Points on a hilly landscape, in no order, each with its height.
A ball rolls from a point to whichever of its 2 nearest points has the largest drop for the distance, and stops where none of them is lower. Distance is the straight distance between rows; heights are no part of it.
badag height 2.22: [ -8  -1 -24  -4   0  -3 -17 -15  15 -11  -3  -4 -12   2  17   4   0  10
   8  -8  -7  13 -10   7 -11   4   6  21   3]
Zanu height 0.35: [ -4 -21   8  18  -2  -9   8  10 -14   4   7 -12   8   2 -12 -10  -2 -19
  -6  -2   8 -27 -11  -3  18  -2   0   8  -1]
Gadu height 4.78: [ 18 -30   2  12  -2   1   9  -6   3   2   7  -5   3 -12 -17   1  10 -18
   4 -13 -11  -9 -17  -2  -1  -8   5  -2   1]
Felob height 5.26: [-20  34 -27   4 -24 -10  -2   2  16  -2  24   2  12  -2  17   5  -6  -2
   4  13 -12  -7  19  -6  -8  13 -11 -13  16]
deze height 5.18: [  9  -1  16   2   6  -2  -2 -28  -2 -13 -30  -4 -21   2  -6   9  -9  -2
  13  -5  14  20 -10   9  12   9   6  13  -7]
ziv height 4.74: [  5 -18   3   7  14  -3  -9  16  -3   9   9   2  17  -3 -10 -19   0  -3
 -18   0  10  -4   4 -13 -11 -13   6   3  14]
zuku height 6.69: [-17  -2 -13   6 -17 -24  18   2 -11   1   3  -8  -5  -4  -2 -12 -22  -4
  -6   4  16  -7   0 -18   0  -3   7  15  12]
Nebo height 2.67: [  6  -1   0  -1  14  -7  -4   4   1   8  -6   3   3   6 -14  -8   7   9
  -7   5   5  -1  -9   4   9  -1  -5 -24   3]
sefi height 4.62: [  2  -4  -2   9  -4   6  18  23  -4   7  22   9  -4   1  -6 -15   9 -14
  -7 -18 -21 -23   6  -9   9 -11   5 -17 -10]
Vugef height 6.92: [  4  20  -6   8 -27   3  11  -7   5 -16  -7   5  -9  17  12   8 -30  -2
  11 -11  10  -2 -12   4  12  15  12  26  -1]
surit height 5.66: [  0   3  14  -4   1   2   9   9 -23  -8 -25   3 -13   9 -12 -15   6   6
   0  11   9  10  -1  -5 -10  -8 -15   9   7]
nof height 6.80: [-12   8 -11   3 -24 -10  11   2  -1  -2   2  -7  -6   0  19   5 -38  -2
   7   6  13   2  -4   0  -1   6   3  26  14]
vede height 3.15: [  8  -2  13   4   7  21  -3 -16  13  -9   2  -5  -2   2  -6  13  15 -18
  -1  -9   6   0  -7  -3 -24   0  -6  11  -9]
Mur height 5.98: [ -5  13   4  -8  -2  -8 -18  -3  -2 -11 -13   4   0   7  20  17 -13  19
  21  11  -1  21   8  14  13   1 -13   3   8]
kad height 4.45: [ 10  -8 -14  -4  27   1 -25  18   8   1   3   7  11   3  -7  -9  11  17
 -15   7   8   8   4 -13  -4 -23   3   4  16]
lup height 5.07: [-10  -4   0 -10  17  13 -15  -8  -1   6  -2  -2   1 -10   4  -9   9  14
 -12  12   5  11  13   1  -4 -12 -14   9   5]
suf height 4.18: [ 11   8   5 -11  -7   7  30   7 -14  18  -5   7  -6  -8 -14  -8   1  -1
   1   0 -23   0  15  -5  -2  -9  -6 -19  -7]
bivis height 2.84: [ -6  10 -16   3  -9   6   2   8  -9  -8   3 -12   1  -5   0 -15  12 -15
  -9   5  -3  -8   5  -9 -19  -2 -13   1   6]
leguv height 4.32: [-10  13  -9 -11   1  -6  15  17  -2  14  13  11 -15   2 -10 -15  10  -4
 -12  -5 -29   1  19  -9 -12 -13  -5 -18  -1]
Zoko height 0.49: [-12 -20 -15  -5   9 -21 -29  -6  11 -18   1 -13  -8  -2  13   7   3  14
   5  -4   7  16  -6   7   0  -4  18  15  -2]
Puna height 2.70: [ -5   8 -11   5  -4 -10 -11   8   6 -11 -13   0  -7  14   6  10 -13   5
  -4   3  12   5   5 -11   5   5  13   6  -6]
movul height 4.22: [-13 -15  20 -12  14   8   8   8  -2  14  -4  -6  -9   0  -1  -5   3   4
  -7   4  -2 -10   2  20   2   0  -4   0 -19]
dazab height 4.93: [ -8  -1   0  -4  -6 -15  15  25  10   6   7   7   1   8   7  -7  -9   3
  -8   2   6   0  20   0 -12  -3  16   1   1]
roso height 4.79: [  1   0  -8  -3  31  23 -22  -1  12   5  -1  10   3   4  -1  -3  19  16
 -10   7   1  11  -4  -4  -5 -11  -1  -7   7]
ris height 4.55: [  0   1 -18 -13   9  -8 -33   0  -6  -7   2  -3  13   2  10 -10  -4  28
 -16   6  13   6  -1   0 -16  -4   5  12   3]
fip height 4.77: [  8 -10   0   6  -5  -8  10  27  -5   3   4   4   1   2  -6 -11   1  -6
  -6 -11  -4  -8  10  -6   6  -5  19  -9  -5]
voze height 3.02: [ 23   6  15  -6  17  13   0 -11  -8   1 -19  -5  10  -8  -2   2 -10  -1
  -8   0   2  -6  -7  11 -11  19   7  -5 -21]
sovo height 5.09: [-21  15 -24   3 -10 -18   8  21  20   5  14  -2   6   2   9   1 -10  -2
  -1  16   4  -6  20  -4 -11   6   7  -3  16]
Robag height 2.83: [ 13  22  15   2 -15  16  19  -7   3   8   7  21   4  18  -2   9  -2   0
   7  -5   6  -7 -16  13  13  10  -7 -12  -2]
lan height 5.48: [  4  -4  13  -4   6   1   5  -8 -22 -15 -33  -9 -20   0  -4 -11   0   2
   9   4   6  16 -10   4   4   7  -4  10  -4]
dugov height 4.05: [ 22  -7 -13  -8  22  -3 -37   1   3  -8  -6   4   8   1  -2   2   9  21
  -2   3  17  13 -15 -13  -9 -13  11  12  13]
Suzu height 3.44: [  0   5  -1   2   1   8 -12  -6   4  -7   7  -8  15  -6   3  11  14 -10
   2  -1   1  -4   3  -2 -16   6 -14  -1   1]
bapa height 3.40: [ 16   7 -13   2   4 -10 -22   0  12  -7  -7   3  10  13   2  20   6   8
   1   6   9   5   0 -12  -5   3   8   4   7]
mukag height 5.40: [-23  23 -17  -8  -9   4   0  -1  14  10  30   7   4   0  10   5   9  -3
   1   9 -12  -3  20   1 -16   0 -25  -9  12]
sifek height 3.83: [ -3 -21   9 -13  21 -12  -9   0  -7   2 -10 -15   4 -13  -4  -5  -2   7
 -12  12  10  -5  12   8  -3  -1   3   4 -16]
vana height 1.72: [  0  -1  14  -7  -6  12  23   6 -24  17   9   1   8  -7  -3 -23  -4  -2
  -6   3  -9 -21  -9  14   5   8  -5 -12 -11]
Nebu height 1.95: [ -3 -12  12  10  -8   8  24   6 -24   6  16  -4  18 -16 -14 -34  -9 -21
 -19 -14   2 -28  -1 -12  -7  -4   1   1  -5]
mavez height 4.02: [  3   4  19 -16  -4  12  13   2 -14   9  -2   0  -7 -16  -9  -6  16  -7
  -7  -1 -16   9   8  -8 -24 -12 -17  -9  -7]
favad height 4.40: [ 12 -19   9  -2  -4  -5   6 -11  -4   4 -10  -4 -12  -9 -13  16  11  -8
  13  -6 -14  -2 -10   5  14   3  -2  -3 -14]
Mukom height 6.13: [ -1  10  -6   1  -5 -17 -12  -3 -18 -11 -19  -8 -12  11  16  11 -18  11
  25  10   0  12  -4  -3  28   6  -4  13   9]
Pufu height 2.37: [ -3   1  -1  13 -10   4  17  13  -6   2  23   0  15  -1  -3 -23   1 -22
  -9  -6   5 -18  -5  -7 -24 -11  -8  -5   7]
vek height 6.55: [-23  11 -15  10 -18  -9  15 -13 -13  -1  -9  -5 -15   0   6 -10 -17   0
   1   8   2   0   5 -11  20  10  -3   4   3]
Fonu height 3.51: [-11 -14  14  -7  15 -12  -4   1  15   3   9   2  -5  -5  -3   8  22   8
   1 -15  -6   8   0  11  -8  -7   1 -21  -6]
nogus height 5.04: [ 19 -27  -4  10  12  -4 -14   0   8   5  13  -2  19  -9  -9   5   5  -9
   0  -4   7  -2 -11  -8  -1 -15   5  -2  16]
kato height 4.04: [ 21 -18  21   0   2   5   9   2 -17   0 -16  -1 -11 -16 -19  -1  12 -11
   4 -15 -16   4 -10  -2   6  -2  14 -16 -22]
levu height 4.80: [ 20   1  10  10   1  10  -1 -19   8 -12 -15   5  -1  -2  -3  23  -1 -10
  10 -13   6  18  -5  11  24  17  17  -2  -9]
zaz height 2.27: [  5  -8  18  -8   1  18  11 -16 -12  15   1  -4  10 -18  -3 -14   2 -11
  -8  -4  -2  -9  -3   9  -5  10   4 -15 -21]
motud height 3.16: [ -6  -2  -6  -4   5  -5  -5 -21  13  -8  -9  -7  -5   9   0  -3  -8  11
   3   1  20   4 -13  14 -10   3   9  22   7]
molip height 1.40: [  6 -29  10  24  -3   9  25   7 -16  -2  18  -4   8  -5 -16 -25 -14 -16
  -9 -17  -2 -33 -17   0  15  -3  15   7  -8]
Suko height 4.38: [ 12   4  10   8  -2  25  -1 -17  20  -1   1   6   6  -1   3  26  13 -17
  13  -7 -10   8   6   7  17  13  -3  -7  -2]
tovu height 2.21: [  6  -7   4   3   7   1   1 -11  18   1  -3  -1  -5   9  -9   4   1   0
  -6  -7   7 -10 -15   5 -13   6   5  14  -7]
loguf height 6.34: [ -8   7 -10   6  -3  -9   7 -15 -16  -7 -22  -8 -31  11   4   0 -23   4
  15  12  -1  -1 -12  -6  31   9  -1  10   0]
ref height 5.84: [-12   9  -2  -7 -11 -22   0  12   5   7   0  10  -2   6  13   9 -12  18
  12   5  -4  17  24  10  11   3   1  -8   7]
nider height 2.04: [ -5 -17 -14  -5  19 -22 -28  -4  16 -19   1  -8   0 -13   6  21   2  19
   3  -3  16  26   7 -10   6 -22  18   9  11]
Muvag height 5.71: [-19  22 -17   1 -23 -11  -9  -2   9   3   2  10  -1   5  13  13 -11  13
  12   8 -25  14  21 -10  20   2 -11  -6  13]
zufo height 3.31: [ -7  -7   5  -5  19  -9 -10  -1   7   5  -7  -4  14   1  -4  12   2  12
  -4  22  19  -4   8   3  11  -1  -3  -6  -1]
Gamu height 4.46: [-10  18 -14   2  -9  13   9  16  -4   9  18   9 -11   2   5  -7   7 -12
  -5  -6 -29 -10   8  -3  -1   1  -3 -16 -13]
pila height 3.63: [ 28  -5  32  -8  23  13  -5   0 -12  -7 -31  -4  -4 -10 -18   6  11  -7
   2  -6  -4   2 -16   5  -3   9  12  -9 -24]
taz height 5.55: [-16  26  -4  -3 -15  14  -7  -9  13   5   9   8  -2   3  14   8   5   8
  10   4 -21  10  16   4   3   5 -20 -12   7]
Nusu height 3.97: [  9   9   0  11 -11  16   7  -8  24  -7  10  -7  18   0   9  22   3 -18
  19  -1   0  -4  -1   4  -3  11 -12   3  10]
Kova height 2.89: [ -7 -25  -2  -6  24 -13 -18  -3  15  -4  15  -4   2 -15   4   9  15  12
   1  -3   4  13  10   7  -8 -23   5  -6   6]
nunat height 7.02: [  6  27  -6   8 -37   9  11   2  -7 -18   1  10   2  15   9   1  -4  -6
   6  -7   3  -4  -2 -11   2  13   1   6   0]
Niri height 4.84: [ -8   6 -12  -5  -2 -14 -19  10   0   4  18   7  13   1  18 -14 -11  16
 -15   5  11  11   9   6 -17  -3   4  -8  13]
tinot height 3.73: [  1   6  21  -6  -4  24  11  -5  -1   3  -9   2 -10  -3   1  14   9 -12
   4  -6  -9   4   1   1 -13  -4 -17   5 -17]
berap height 1.71: [ -2  -8  -2  14  -1  -8  -6  12  -5  -1  -7  -7  -4  11  -4   8   2  -7
  -3   5   9 -10  -9 -13  19   1   3  12   4]
kabe height 3.22: [  8   4   9  -6   8  10   6  -9   7  19  -4  13  -2  11  -9  -1   8  12
   5   2 -10   2 -18  18   7   4  -8 -14  10]
doro height 2.28: [  5  12  10  -3 -15  15  19  -4  -4   9  17   2  11   6   4   1   2  -8
   7   1  -5 -23  -7  13   5  14 -19  -5 -10]

Where does a ball stop that starts at each point below?
nof: tovu
Gadu: vana
dazab: tovu

Call two points neighbours if one is among the 2 nearest of the other. Go from one point of each pair to the other, from neighbour to neighbour, staying as low as possible. Name the highest point that can't be avoided.
tovu and Nebo: Fonu
Zanu and Zoko: Suzu
vana and Nebo: kabe
Zoko and tovu: motud
